A landscape with many valleys, sampled at points; each row gives a point and its height.
A ball rolls from a point to the lowest of its 2 nearest points, and stops where none of them is lower. Distance is the straight distance between rows; heights are no part of it.
q604 h=6.40: [ 91  98 126  82 145 135  94 121 114 109  97  99 110 161 139  88 101  96
 103 123 132  74 133  99 137 104 165 200 151 154 123  94 141 101 102 186
 147 147 145 127 118 166 128 142  67 156 152 127]
q900 h=2.19: [133 112  61 162 127 116 134 166 147  87 165 164 135 115 101  75 149 122
  93 173 144 165  81 131 108 105  67  50  97 124 128 152 136 110 107 143
 121  96 106 175 141 127 130 100 146  99  73 119]
q829 h=3.99: [126 134 135 201 147 168 176 141  93 116 102 129 117  79 149  79 147 158
 160 138  86 181 145 160 105 173 127 177 142 126 146 138  84 119 108 128
 179  76 139 119 147 160 106 118  59 152 116 138]
q647 h=6.70: [158  95 143 109 128 166 133 115 127 103 105 120  81 139 127 123 136 126
 112 123 154 102 123 120 128 110 151 191 166 161 147  90 105 102  88 186
 165 160 147 130  98 150  96 137  63 177 153 127]
q90 h=5.97: [115 137 139 122 150 129 135 140 128 124  85 147 132 185 105 155  96 146
  78 158 138  76  78  94 131 105  96 132 148 122 217 173 198 184 126 181
 111 118 161 120 158 174 114 172 167 154  77 117]
q725 h=4.22: [134 161 161 170  76  80 137 164 165 130 160 117 110 104 135 176 119 108
 139 110 182 180 149  72 175 124 142 134  81 129 115 102 170 193 160 109
 107  98  82 131 112 131 125 121 162 118 150 156]
q105 h=2.52: [146 171 130 150 139 102 147 133 141 110 135 183 134 145 131 135 165 128
 111 192 140 165 109 156 112 109  59 116 141 148 179 138 124 205 130 143
 111 137 142 166 157 200 127 113 146 125  87  76]
q182 h=3.89: [126  98  98 103 148 137 120  83 148 157 124 151 126 168 101 160 134 157
 101 114 129 130 102 138 119 140 143 106 131 127 104 138 112  90 131 125
 125 177 142 123 113 115 153 159 165 116 163 117]
q622 h=6.53: [ 64 135 119 165 113 118 127  99 112 120 130 153 132 102  95 121 120 131
 148  98 153 175 118 102 138 139 137 114 105 111 124 148 129 145 121  96
 117  89 164  38 183 102 140 170 196 149 122 129]
q551 h=7.57: [148 148 170 105 105 149 168 102 108 119 136 150 136 104 150 152 154 114
 149 133 132 126 119 168 124 152  86 151 161 135 152  99  45 130 135 134
 156 135 156  93 121  98  62 109 121 129 152 146]
q157 h=6.86: [133  65 122 150 109 117 125 147 142 131  87 144  82 111 167 115 122 157
  91 121 136 153 114 101 160 140 148 153 113 160 108 125 126  72 117 158
 155 142 125 175 144 171 116  88 148  97 132 148]
q683 h=3.87: [129 130  77 115 164  87  70 154 141  80 117  99 146 128 155 143  73 136
 101 130 157  30 140 143 125  60 138 145  62  91  81  93 132 119 135 149
 154 110 108 141 110 150 181  62 110 138 116  90]
q523 h=0.77: [ 65 125  90 147 179 142 150 144  87 109 115 120  76  74 131  72 106  90
 122  95 121 144  97 115 151 136 198 167 114 139  99 151 121 133 131  82
 137  97 106  97 154 103  87 168 133 198 109 134]
q545 h=6.00: [162 169 101 184 102 170 101 131 120 107 122 123 131 109 101 164 128 169
 132 102 187 126 105  84 111  95 120 118 101  93 103 146 148 157 103 120
 124  69  91  87  94 114 145 137 150 173 130 112]
q125 h=4.59: [ 74 160 140 131  90 129  92 121 138 172 179 122 162 153  80 124 139  95
 156  86 142 134 150 110 109 140 109 126 142 102 171 135 152 187  97  98
  95 120 189  86 101 129 134 193 119 100 147 155]
q254 h=3.07: [123 131 144 162 107 111 136 124 171 155 149 143 116 109  98 176 103 136
 121  82 159 147 140 105 154 159 161  83 118 120  98 114 105 120 139 118
 141 122 125 101  76 111 135 119 157  81 183 185]
q967 h=4.55: [143 168 171 119 145 171 161 115 134 181 140 133 161 170 102 128 147 109
 142 130 112  78 100 162  95 140  57 113 165 113 147 156  86 170 133 130
 126 156 104 135  50 115  97 138  89 115 157 143]
q57 h=8.13: [150 107 144  25 145 150 159 147  82  89 128  73 150 175 154 121 136 108
 138 147  96 119  81 127 133 111 116 135 168 153 173 140 141 110 164 161
  97 134 134 117 143  70  66 148 137 172 104 143]
q305 h=0.44: [193  99 114 115  85 126  82  88 155 103 147 133 126 134 134 184 117 146
 116 169 165  90 174 127 110  86 160 106 132 116 131  80 158  80 124 142
 118 164 136 125 145 157 169  98 130 133 140 103]
q180 h=2.06: [ 58 144 132 109 185  62 135 138 124 116 101 151 126 119 172 107  97 110
 110 149 129  96 142 176 163 149  86 139  95 141  89 128  96 141 161 125
 146 141 150 142 181 146 149  82 157 113  98  83]
q437 h=4.99: [166 142 116 104 152 125 102 186 161 127 157 100 159 183 116 134 108 129
  96 156 159  66 131 132 115  58 115 107 122 125 149 106 197 169 123 158
 109 114  77 165  94 146 152 116  98 133 120 124]
q502 h=2.98: [124 133  30 185 146 104  97 175 152 133 163 152 154 100 108  81 122 162
 124 156 131 136 102 152  79 126 116  73  56  99 103 141 130 105 114  86
 129  87  91 172 128 104 141 115 143  74  98 116]
q492 h=3.39: [161  77  71 147 187 158 133 129 156 117 103 133  94 117  80 118 105 170
 107 114 133 148 139 136 118 124 238 119 140 111 108 124 142  53  72 145
 155  96 125  97 108 123 120 155  97 176 122 153]
q277 h=4.39: [140 141 140 149 101 143 128 125 124  92 134 133  96  60 147 153 129 115
 108 119 189 102 134 107 137 114 117 129  89 121  86  96  71 116 128 143
 163 105 105  96 106 112 100  75 144 146 158 117]
q201 h=3.90: [124 136 176  62 143  67 147 137 146 119 140 140 145 149 156  68 153  73
 122 189 130 139 186 160 127  98 112 114 171 183 143 104 152 182 154 141
 120 144 140 133 173 177 139 107  81 164  93 123]
q871 h=7.18: [122 102 108 182 116  95 125 139 150 159  90 170 109 121 156 110 132 167
 111 140 124 170 133 128 144 160 112 160 119 149 120 135 136 129 113 116
 147 128 163 194 159 196 151 102 132  86 111 124]
q924 h=4.72: [135  90  84 158  69 162 133 112 147 109 124 175  94 127 103 171 143 117
  54 102 153 160  36 114 137 135 110 129 125 163 183 152  86  75 100 162
 143 119 167 162  99 161  87 116 173  87 137 155]
q620 h=2.17: [156 135  99 130 130 137  98  77  87 104 124 157 159 112 164 115 150 154
 144 178 146  79 172 151  67 120  82 126 124 108  83 112  76  88  82 148
 152 157 165 113 165 151 174  80  83 155 102  60]
q402 h=1.84: [129 168 180 145 161 103 127 150 138 166 130  94 110 110 101 190  92 121
 169  67 114 126 184 139 156 148 197 173 130 100 105 103 137 190 157  96
 138 153 104  94  61 106 121 139  96 120 168 149]
q448 h=7.21: [125 114 158 101 109 154 152 110 116 135 126 134 120 112 129 125 137  94
 142 100 106 123  95 139 151 154 122 125 153 144 121 128  54  88 144 140
 153 146 118  91  97  64  80 108 127 111 174 183]
q346 h=5.91: [121 143 110  75 178  90 138 163 103  82 140  81 156 125 145 152 144 153
 174 141  96 175 104 180 104 142 156 155 105 117 167 103 133 152 174 101
  91 101 123 121 175  60  98 172 162 169 103  80]
q671 h=7.46: [109 128 148 151  90  73 105 141 169 161 101 157 113 124 155 128 129 108
 104 134 155 151 156 114 152 128 127 189 125 154 148 100 149 191 137 139
 144 142 155 159 140 229 146 112 121 110 124 113]
q156 h=8.38: [203  99 131  89  99 175 171 144 104 101 135  91 143 154 138 129 161 167
 133 139 115 155  90 113 105 111 102 126 147 133 172 143 155  91 152 144
  96 117 109 120 151  85 101 157 150 178  97 117]
q49 h=7.38: [209 148 164 191 114 134 149 113 141 181 123 112 156 134 127 138 142 191
 175 163  78 134 177 132  99 143 131  47 118 114  90 160 175 100 130  98
 126 123  74 135 120 118 195  80 110  99 123 148]
q393 h=4.25: [ 88 164 136 140 199  72 123 134 163 108 137 135 119 114 120 146  68  97
  93 138 186  86 175 154 168 104 141  89  85 119  73 110 129 172 164 130
 164  93 105 101 125 126 160  65 129 145 141 128]
q653 h=6.99: [232 128 153 177  87 178 165 130 148 164 150  96 144 147 106 153 165 180
 182 145  98 163 176 128  98 129 151  78 139 117 144 152 201 123 124  96
  98 112  75 151 100 106 160 139  90 126 110 142]
q997 h=3.18: [147 130 134 137 142  90 161 138 143  97 130 170 139 124 143  63 159 106
 116 193 128 176 157 154 111  98  75 122 145 161 148 117 129 159 115 152
 121 139 158 164 193 187 149  97 101 137  72  96]
q936 h=3.12: [142 152 181 114 136 135 144 139 120 170 139  91 113 135 107 157 103  74
 152  73 132 101 124 137 157 138 132 151 141 126 110 134 100 181 167 116
 136 179  76 113  37  92  81 125  99 103 165 180]
q396 h=4.86: [ 95 119 152 126 133 113 133 155 102 146  69 101 112 129 167 133  94 158
 143  92  72 144  92 112 177 165 151 196 123 138 133 161 146 135 156 111
 126 123 133 145 143 136 117 146 171 123 132 131]
q933 h=4.70: [119 147  96 102 113 135 123  77 174 171 189 177 141 153  87 149 165 126
 140 139 143 137 120 149 104 119 143  70 126 116 126 102  72 108 123 107
 115 148 147 117 105 106 160 151 141  74 189 119]
q768 h=5.19: [ 81 104  95 161 117 132  98 128 106 149 123  98 147 111 114  77 105 152
 147 127  92 152 161  77 115 138 181  91 129 105 106 157 187  78  92 110
 113  75 130 110 180 140 178 151 144 113 131 164]
q711 h=4.11: [106  95  70 168 107 148 127 108 129 127 111 195 121 106 120 108 146 130
  85 130 145 133  57 142 106 147  91 104 112 142 123 154  59  75 103 132
 150 120 152 140 128 144 107 104 169  88 117 131]
q196 h=3.09: [154  89 154  90  83 116 130 119 172 189 154 152 145 142 133 108 163 107
 131 148 110 146 143 157 109 149 108 100 168 140 149 108 102  84 116 128
 122 169 148 167 104 116 129 121  97  63 154 181]
q226 h=6.66: [184 120 165  96  75 171 152  98 128 137 124 133 131 115 150 174 138 145
 136 123  92 105 107 133 120 153 123 108 144 107 112 131  62  49 167 124
 129 128  91  79  91  36 102 103 147 113 173 160]
q118 h=2.13: [144  98 183  71  70 114 134 148 145 147 165 114 147 129 159  94 179  88
 161 141 108 164 160 137 126 146 102 143 174 155 172  85 128 129 118 120
 100 152 144 166 141 134  99 142 100  96 129 157]
q761 h=6.47: [156 158 119 163  88 191 151 102 138 132 161 132 136 146  83 173 171 137
 127  90 155 150 100 108 110 122 127 118 122 130 146 144 123 155 107 116
 122 112 116 104  61 118 126 167 122 141 156 125]
q189 h=3.31: [106 126 102 116 116 113  73 102 131 125 156 139 153 148 119 137 122 133
 123 142 149  75 144 138  87 112 104 137 137 105 144  85 116 126  99 161
 121 164 178 111 131 152 142 141 111 100 141 105]
q101 h=5.17: [137 112 107 136  96 129 118 126 130  73 150 124 112  80 133 139 143 134
 137 110 170 144 118 117 116 104 157 106 104 125 116  85 108  91 124 138
 128 115 114  99 147  91 118 121 163 145 131 113]
q28 h=3.27: [123 126 107 148  95 114 109 107 125 130 139 180 146 107 151 155 135 145
 101 146 151 113 118 128 109 130  77  89  84 122  83 115  72  90 130 132
 146 149 125 129 135 137 140  77 172  84 135 105]
q307 h=5.94: [ 70 127 110 179 104 125 114 116 117 137 142 132 137  87 100  71 142 140
 168  76  94 209 148  81 127 160 179 110 111 108  94 154 136 114 102  63
 113  78 151  78 165 103 171 170 151 112 134 150]
q821 h=6.61: [193 107 152 135 147 147 160 145 133 152 144  74 134 155 101  97 143 158
 172 149  49 174 164 121 108 135 170  93 177 114 147 145 176  99 117 123
 111 106  81 143 127 103 155 155  67 146 121 170]
q495 h=6.39: [111 137 128  97 147 109 104 153 114 141 121  78 163 137 143 175 132 172
 172 111  89 121 110 151 109 147 147 170 102 108 127 120 153 147 157  96
  97 130 132 124 130  83 127 181 150 136 146  83]
q811 h=3.73: [138 153  61 196 150 113 100 142 143 126 157 145 152 104 110 131 125 169
 149 181 136 144 162 180  77 133 134  94  90  89 131 110 138 121  96 117
 143  92 137 168 147 135 163 105  82  79 116 111]
q938 h=3.95: [ 69 132 149 117 108  98  88 114 102 160 120 114 145 132 153  83 128 101
 170  74  95 143 135 104 156 146  95 166 104 140  63 137 123 135 151  79
 106 168 142 139 128 118 154 139 142  85 137 107]
q455 h=5.55: [154  93  63 139  63 176  77 110 129  74 161 134 109 116 109 201 136 130
  92 117 162  97  82 102 104 102 156 153 133  95 210  85 112  84  84 182
 139 138 182 137  96 151  92 138 119 108 164 121]
q580 h=5.70: [140 109 110 120 111 144 118 122 127 130 148 128 140 134 146  93 174 122
 142 111 122 126 126 134 116 110  98 158 102 149  56 111 102  97 130 103
 117 165  92 169  97  98 163 131  97 121 136  79]
q719 h=5.95: [127  76  68 136  79 141  87 108 112  59 126 156 120 125 126 120 130 109
  92 146 135  95  82  93 103  87 115 164 140 112 196 118 134  86  76 220
 134 152 210 138 135 173 111 137 117 118 106 120]
q807 h=4.14: [ 84 135 136 182 105 139 149 102 147 167 116 166  97 118  80 154 116 117
 110  38 146 136 103  94 164 165 139 126 119 117  82 172  99 147 137 101
 141 142 126 100  78 103 121 145 159  74 151 161]
q685 h=2.38: [164 114 141 130 157 159 197 150 132 129 136 119 123 118 143  49 173 116
 142 152  78 203 115 142 124 136 114  71 161 167 111 168 107  88 139 119
 126 100  54 172 134  98 108 104 106 143 107 156]
q355 h=3.19: [ 59 124 102 105 118  87  93 111 113 124 122 120 114 129 130 106 119  77
 124  84 162 145 113  93 172 110 133 189  90 148  79 119 140 150 139  99
 114 150 147 123 150 117 145 162 145 128 130 105]
q229 h=5.65: [114 128 144  56 141  95 113 135 120  71 164 102 147 136 139 105 132  75
 123 165 130  96 149 141 126  80 139 114 131 128 145  68 134 131 140 166
 110 129 143 121 149  92 112 116 113 147 125 123]
q704 h=2.25: [120 115  78 149 186 154 138 138 117  93 107 119  82 107 101  99  91 135
  94 111 155 114 100 116 129 107 205 117 112 126 117 145 142 107 104 121
 150  81 101  71 117 101 103 156 138 200 107 128]
q814 h=3.16: [163 141 134 155  80 165 125  71  85 130 114 164 141  99 171 148 178 159
 160 159 142 112 156 146  70 144  86 165 135 124 124 114  68  97  91 133
 135 150 184 136 143 152 134 102  97 127 112  88]
q34 h=3.93: [146 144 129 175  98 158 142 125  76 109  97 140 119  96 171  99 167 151
 143 162 118 159 123 116 108 128  97 181 128 129 136 122 110 124  96 158
 140 110 148 140 157 179 123 105 102 159  93 104]
q353 h=4.10: [135  78 144  94  76 126  96 113 139 154 144 129 131 130 132 136 132 130
 142 134 110 127 158 134 111 156 154 115 152 124 135  76 104  46  96 148
 132 148 182 111 132 102 121 131 108  75 180 188]
q940 h=4.20: [ 76 120 111 153 192 104 110 177 116 161  94 124 112  79 133  91 113 154
 161  96  60 151 153 173 139 185 177 196 108 111 108 118  98 126 130  90
 153 105 131 162 128 108 106 148  87 100 128 126]
q202 h=5.35: [143 138 122 142  77 160 150  88 184 199 173 174 133 160  82 178 163 136
 108 111 140 155 152 119 106 143 178  85 139 121 137 135 105 115 109 107
 109 148 141 112  50 151 163 131 108  83 192 156]
q45 h=6.56: [130 155 144 155 125 158 162 115 135 158 132 146 126 170  85 137 151 133
 134 106 137 153 107 119 125 144 112 136 154 147 163 167 163 196 119 112
 113 127 130 119  94 157 124 172 121 152 118 137]
q844 h=5.40: [ 88 100  85 136 150 153 161 104 123  95 133 168  73 131  66 104 121  98
  58 101 189 133  73  98 167  97 133  90 138 141 146 173 151 126 101 143
 136 112 147 100 150  98 108 164 164 159  83 148]
q535 h=5.10: [101  58 116  75 140  99  93 105 124 112 115 126 116 135 137 119 104 131
 114 151  97 117 132 139 124 140 157 114 141 131 149  94 120  47 113 170
 142 144 196 100 177 130 124 116 152 120 135 148]
q443 h=6.84: [154 126 179  80 109 136 142 118 127 157  97  95 125 189 128 167 103 142
 142  91 108 133  95  85 165 145 138 149 164 157 159 179 185 148 171 114
 103 181 118  98  99 122 126 180 174 158 127 140]
q571 h=3.04: [114 125 121 150 205  77 103 159 166 177 105 125 126 109 114 154  99 189
 163 108  60 147 156 182 136 192 199 124 106  89  91 117 123 118 132  90
 140 100 125 131 122  93 134 144 114  92 138 141]
q4 h=5.42: [ 90 119 162 124 141 128 124 175  79 153  82  82 126 140 159  87  86 122
 121  90  32 114  89  84 170 169 117 140 154 141 116 205 158 119 162 118
 116 125  76 188 143 138 124 113 172  91 115 160]
q179 h=6.48: [148  56 108 126 124 104 105 150 125 151 101 118 107 143 201 102 125 162
 108 139  96 137 152 118 142 148 160 170 114 159  79 113 146  44 121 136
 152 166  94 227 134 170 160  79  92  92 131 125]
q150 h=4.88: [ 95 131 103 167 136 143 141 116 143 132 134 160 112 125  88 126 104 111
  80  95 183 124  86 103 161 125 120  93  97 134  87 159 135 143 118 123
 139 113 105 108 106 110 118 128 168 136 124 139]
q358 h=5.20: [ 96 174 133 156 186 145 145 144 137 155 138 139 121 161  90 153  88 101
  78 133 172  68 122 136 138 121  87 132 114 100 163 150 145 226 129 148
 144 109 117 151  86 167  99 121 114 125 119 140]
q913 h=5.81: [111 128 157 135 129 154 149 155  88 156 119  79 126 134 112  67 120 119
 149  87  35 135 114  94 126 158 127 129 172 122 131 180 146 124 129 138
 123 109  82 151 128 121 121 132 107  96 123 190]
q610 h=5.18: [134 101 111 140  73 156 128 119 141  91 171 147 110 131  87 188 116 117
  66 124 158 127  76 117 118 136 123 134 154 142 242 116 101 108  98 196
 143 114 202 119 103 180  74 118 134 113 139 164]
q649 h=4.91: [102 162 156 143 156 167 126 145  89 153 124 124 158 154 119 129 100 115
 119 126 144  45 121 135 114 138  39 145 123  92 139 154  91 174 129 145
 140 125 129 141  76 132  79 117 122 104 135 136]
q319 h=8.09: [156 120 158 121 189 141 131 106 159 176 102 112 147 187 102 108  67 155
 123 171  87  81 205 161 133 140 157  47 168 105 118 142 199  76 107 136
 143 114 156  97 117 157 190 116 100 145 134 177]
q126 h=0.91: [120 135 172 143 165  69 117 146 169 171 130 126 124 107 136 186  79 164
 152 116  90 125 159 159 162 188 152 100 104 100 104 107  98 132 159 108
 150 122 121 109 111 104 128 100 147  78 171 173]
q453 h=4.52: [ 85 181 190  76 125  97 136 128  93 124 107 117 170 145 170  92 144  35
 139 171 143 104 169 115 133  99  99 160 139 154 131 120 141 214 169 143
 124 139 141 122 166 178 108 122 108 167  96 128]
q466 h=1.83: [114 196 107 137 179 140 162 102 132 130 141 200 134 154 112 122 164 118
 121 158 149 157  94 188 137 120  57 125 128 150 144 154  66 196 134 103
 121 146 147 161 156 182 130 134 140 115 118  53]
q197 h=4.53: [141 130 128 119 153 130 101 168 129 107 109  88 143 141 140 126  91 138
 106 153 136  64 117 122 119 100 124 119 105 109 119 119 160 129 123 168
 138  97 103 144 111 129 124  95 128 141 123 122]
q721 h=5.44: [170 153 112  93 154 121 137 165 123  76 157  92 176 119 129 152 173 163
 171 177 107 132 132 177  77 104 101 126 114 100 162  92 141 151 140 126
  82  98 104 166 173  66 109 148 136 155  85  61]
q339 h=3.28: [ 65 150 149 139 195  84 164 121 145 126 104 166  82 101 152 123  84 106
  78 142 152  94 164 160 194 159 128  79  88 140  63 143 110 132 167 113
 176 120 119 107 154 123 158  68 153 149 106 128]
q782 h=5.66: [109 151 126  86 177 117 121 140 125  92 132 129 159 170  91 144  86 109
  98 168 144  56 103 122 123  67 107  78 144 104 199 144 176 189 134 178
 109 108 156 102 151 126 112 155 158 141  94 140]
q282 h=2.71: [157 108 124 112 149  99 133 117 160 156 131 138 127 148 143 194 140 182
 117 137 118 152 106 145 126 152 131  73  99 137 111 144 122  93 169 109
 113 147  95 143 133 109 148 114 211 123 141 111]
q608 h=4.89: [152 144 140 181  63 125 146 167 163 122 187 119 106  95 117 167 150 117
 128 125 171 170 129 103 136 137 103 123  79 127 142 110 140 159 133 109
 104  76  86 180  89 122 107 115 139  89 123 133]
q801 h=7.40: [184  88  71 161 138 142 117 135 109  88  79 116  92 116 136 145 139 205
 120 141 126 147 103 105  97  95 176 174 113 120 142 141 179 105 115 157
 142 134 119 149 147 161 136 146 139 189  84  71]
q505 h=7.08: [153  80 109 116 143 145 123 126 109  90  65 122  75 115 163 135 139 161
 112 119 129 147  94 127 132 117 168 194 141 158 141 119 116  76 137 159
 155 149 136 130 143 147 103 132 139 198 122  99]
q371 h=6.09: [153  96 139 108 103 122 135 131 115 141 120 123 135 135 195  91 153 129
 132 144  77 125 137 142 131 144  92 130 116 161  55 118 101  52 149 113
 129 171  90 198 137 128 164  84 118 100 124 113]
q249 h=6.07: [ 81  84 118  49 125  98 106 130 112  99 145 100 137 148 148  57 141  75
 118 130 119 119 134 110 137  89 133 159 144 154 107 103 142 100 123 148
 111 151 132 156 150 125 138 137  94 136 122 127]
q345 h=4.38: [126  97  71 162 134 159  90 123 116 113 121 102 128  98 104  88 111 160
 140 136 123 161 166 116 102 105 234  99 138 108 112 116 177  50  74 117
 138  84 141  87 161 130 159 145 108 160 129 154]
q769 h=3.97: [175 148 165  77 118 163 156 138 157 171 166 117 137 158 114 188 137 101
 115 121 138  83 106 137 130 132 105 112 164 128 180 119 112 167 152 147
 135 154  72 124  37  99  62 130 114 119 171 178]
q31 h=6.42: [128 114 143  67 140 156 162  94 105 108 101 102  96 159 130 162 112  98
 128  98 145 132  81 106 164 120 151 138 145 173 131 165 148 131 172 122
 116 185 133  86 112  97 106 166 147 204 124 141]
q983 h=4.66: [ 89 148 184  65  87 112  83 103  83 144 125  85 148 146 187 123 131  75
 167 110  90  90 170 104 146 140 117 190 135 131  87  96 123 132 154 109
 109 197 141 118 113 139 159 140 121 121 159 100]
q749 h=0.97: [165  97 120 118 152 125 152 141 156 118 128 138 133 143 134  94 156 146
 110 163 117 159  89 145 117 123  95  53 116 151 108 155 133  86 147 118
 116 133  80 171 130  94 128  97 163 125 100 114]
q517 h=3.98: [109 161 155 126  95 135  87 114 101 150 136 115 185 141 136 132 133 133
 174 133 117  96 156 123  95 139  96 139 135 104 147 109 125 148 107 129
 106 130 186  84 133 128 134 156 116 111 137 123]
q654 h=2.26: [180 120 133  86  73 134  96  81 128 102 145 152 146 131 160 175 157 122
 126 166 148  68 167 127  94  98 100 130 147 122 142  75 102 109 125 161
 110 197 158 142 153 142 136 100 132 130 130  68]
q834 h=4.94: [134 144 134 117 144  97 133 154 125 100 141 112 145  89 137 111 149 133
 181 178 115 152 164 177  89 128 122 172 124 119 153  74 114 146 118 140
 119 116 136 157 175 123 122 138  85 151 119  86]
q114 h=3.15: [135 161 167 128 113 107 111 149 146 137 121  90 112 134 118 185 105 115
 146  87 163 127 158  86 167 119 180 168 113 124 119 111 183 188 158 111
 112 148  91 106  75 131 125 150 131 141 163 135]
q43 h=6.85: [172 148 169  99 151 126 156 139 111 135 113  69 132 166 133 181 126 168
 176 111  72 153 114 128 131 145 160 148 135 129 149 151 188 165 182  90
 100 146  92 105 114  82 139 179 135 177 129 111]
q678 h=7.77: [179 140 184 146 135 129 129 109 145 177 109 107 157 173 130 116 103 167
 155 189  90 117 208 119 111 139 129  33 150 126 128 156 209 117 120 106
 126 132 109  97 137 172 208  96 126 152 116 148]
q791 h=5.73: [120  83 111  90 112 131 121 108 118  63 141 141 123 117 126 104 141 107
 115 150 136 134 110 132 102 110 125 139 171 129 186  88  89  92  97 192
 140 143 205  96 160 130  87 134 116 133 125 146]
q606 h=3.14: [118 133  76 120 149 118  69 118  99 109 118 130 170 132 157 113 109 140
 123 136 142  44 146 140 106 108  74 136  82 102  53 122  94  97 110 122
 146 134 129 117 119 134 199  69 121 129 112  64]
q409 h=5.11: [ 64 150 156  68 139 119 125 103  84  94 129  94 141 136 131 102 108  40
 133 145 147  84 148 110 139 104 139 127 140 136 114 113 137 158 138 155
 127 131 165  72 150 128 116 134 105 180 132 143]
q444 h=0.83: [ 70 154  92 105 195  87 132 124 151 120 147 191 133 114 124 107 133 110
 123 147 138 147 124 198 138 135  89 139 131 145 128 102  60 149 140 113
 137 159 159 161 178 144 129 122 118  99 129  73]
q386 h=5.31: [123 171 126 106 163 117  98 155 154 122 132 124 160 181 103 134  96  86
  85 162 166  40 140 131 115  68 112 125 128 109 185 119 186 226 130 168
 125 111 125 131 108 180 123 136  94 149 109 121]
q380 h=5.09: [101 153 116 121 118 151 144 110 173 186 182 143 151 176  33 154 142 121
 124  84 118 153 132 123 116 142 176  93 160 101 165 152 137 169  93  84
  97 116 167 122  57 133 137 191 112  85 168 158]
q733 h=2.18: [166 102  79 157 106 124  75 103 119 107 119 148 135 130 142 157 112 172
  97 159 162  82 118 103 106 104 127 105  90 107 108 123 143  74 106 153
 148 155 123 141 134 153 161  86 155 112 122  97]
q759 h=5.28: [149 135 153 104  74 159  94 107 108 124 129  95 126 127 169 145 150 116
 152 101 134  81 160 104 131 116 107 201 106 133  63  85 104 121 148 111
 103 168 101 153  95 104 145 124 100 132 150  64]
q780 h=2.20: [ 51 116  80 111 166 105 130 138 106 128  93 120  90 105 146  62 117  69
  97  86 129 148  99 114 200 112 165 167 100 161  91 176 145 130 134  74
 117 120 125 141 178 109 120 179 167 142  81 114]
q819 h=2.23: [143 121 174 127  82 115 158 101 151 173 123 150 111 131 123  94 150  71
 136  84 124 198 144 108 182 156 114 120 185 176 144 179 135 184 120  81
 115 150 148 139 125 154 139 147 141 100 125 175]
q988 h=5.93: [124 144 111 158  69 116  98 110 126  81 137 127 131  97 107 169 125 140
 151 108 180 167 125  77 119  99 153 118 108  99 158 100 153 136 118 140
 103  85 160  52 174 122 153 160 187 150 135 120]
q142 h=5.92: [116  96 113  79 147 152 144 112 119  82 124 138  96 144  97 164 102 125
  82 106 172 123  64 100 142 104 151 101 146 145 167 147 142 126 146 162
 128 135 142  61 138  84  87 155 180 178 117 150]
q812 h=7.87: [135 129 156  69 153 122 173 147 117 109 136 126 130 138 134 150 120 114
 127 137 136 132  86 165 144 130 105 146 165 151 179 123 117 160 156 142
 122 133 139 128 147 100  56 135 127 146 124 147]
q619 h=4.18: [124 126 156 155 131  96 152 135 138 145  58 134  86 137 165 154 116 124
 137  74 133 173 112 122 207 152 144 190 139 181 119 166 133 171 153  90
 128 153 119 148 138 162 117 139 153 122 138 127]
q745 h=6.21: [137 109 131 150 158 168 177 135 102 148 138  96 108 125  77  44 134 131
 141 105  24 196 141 115  94 165 167  93 211 117 127 189 139 102 118 122
 118  86  67 132 139 103 128 145  72 140 120 201]
q865 h=6.27: [ 88 142 165 130 164 125 173 134 113 152  94 126 121 159 114 125 104 116
 126 130 130 117 120 128 160 130 110 141 148 133 168 181 186 179 126 136
 126 115 154 105 159 139 114 172 143 150  93 145]
q901 h=5.02: [ 96 191  98 176 157 122  86 133 134  92 142 133 155  76 106 127  67 127
 101 126 207  93 149 139 139  71 110  70  74  65  89 111 127 157 139 121
 153  64 112  76 129 137 169  77 161 147 134 130]
q262 h=4.40: [130 138  94 161 124  91 119 140 122 106 157 146 156  76 143 113 171 161
 197 200 107 173 191 183  59 152 119 139  99 103 145  78 117 107 100 111
 131 119 169 163 199 132 147 119  67  94 105  75]
q315 h=5.96: [186 144 165 121  92 163 134 137 124 120 128  96 143 104 154 178 125 158
 149 132 107  76 137 123 131 142 108  98 111  98 102 117 102 102 149 128
 123  99  79 125 108  72 109  81 148 120 150 141]
q238 h=3.33: [107 133 172 141 120 110 172 100 112 167  86 135  82 111 141 127 111  81
 146  54 118 168 121 135 221 159 120 139 171 190 113 197 101 178 156  73
 128 170 135 122 155 137 123 139 153  75 132 162]
q407 h=0.64: [121 125 205  83  69 106 133 129 127 173 123 114 142 144 178  82 152  86
 149 127  89 159 161  82 159 141 106 123 185 171 144 147 163 155 144 115
  97 160 122 147 153 177 139 124 141 114 139 165]
q493 h=3.29: [155 144 152 177 131 154 183 166 111 119 135 116 116  89 149  76 169 147
 172 142  97 197 146 152 119 152 121 144 130 147 116 135 124 141 124 106
 137  95  67 180 129 124 118 119  77 142 112 115]
q13 h=5.21: [185 159 143 123 109 172 155 103 133 105 131 143 109  76 151 197 152 157
 131 108 165  93 110 132 117 129 104 117 111 119  94 121  59 124 155 118
 142 123  75 121  99  79  94  90 149 180 157  91]
q144 h=4.76: [ 66 119  80 167 200 141 129 172 118 156 100 140 111  87 120  27 115 133
 119 117  93 115 132 179 119 165 140 185 119 121 101 142  90 103  91  93
 157 102 116 168 128 113 115 158  65 113 100 108]
q190 h=5.54: [124 188  93 195 130 121  88 152 132 107 147 125 135 103 105 165 116 138
 110 115 204 127 129 107 134  83 114 130  64  77 100 104 141 187 134 114
 130  75  95 115 109 144 158 117 155 132 145  98]

Where does a ball stop that starts at each point below?
q49 => q407
q505 => q444
q761 => q444
q319 => q407

Call two points neighbours if one is among the 2 nearest of the other. Go from one point of each pair to the other, from neighbour to neighbour, staying as low as possible. Name the highest point that can't be avoided.
q620, q126 => q144
q407, q402 => q719
q305, q620 => q202
q277, q407 => q671
q126, q402 => q386
q277, q523 => q622
q749, q620 => q829
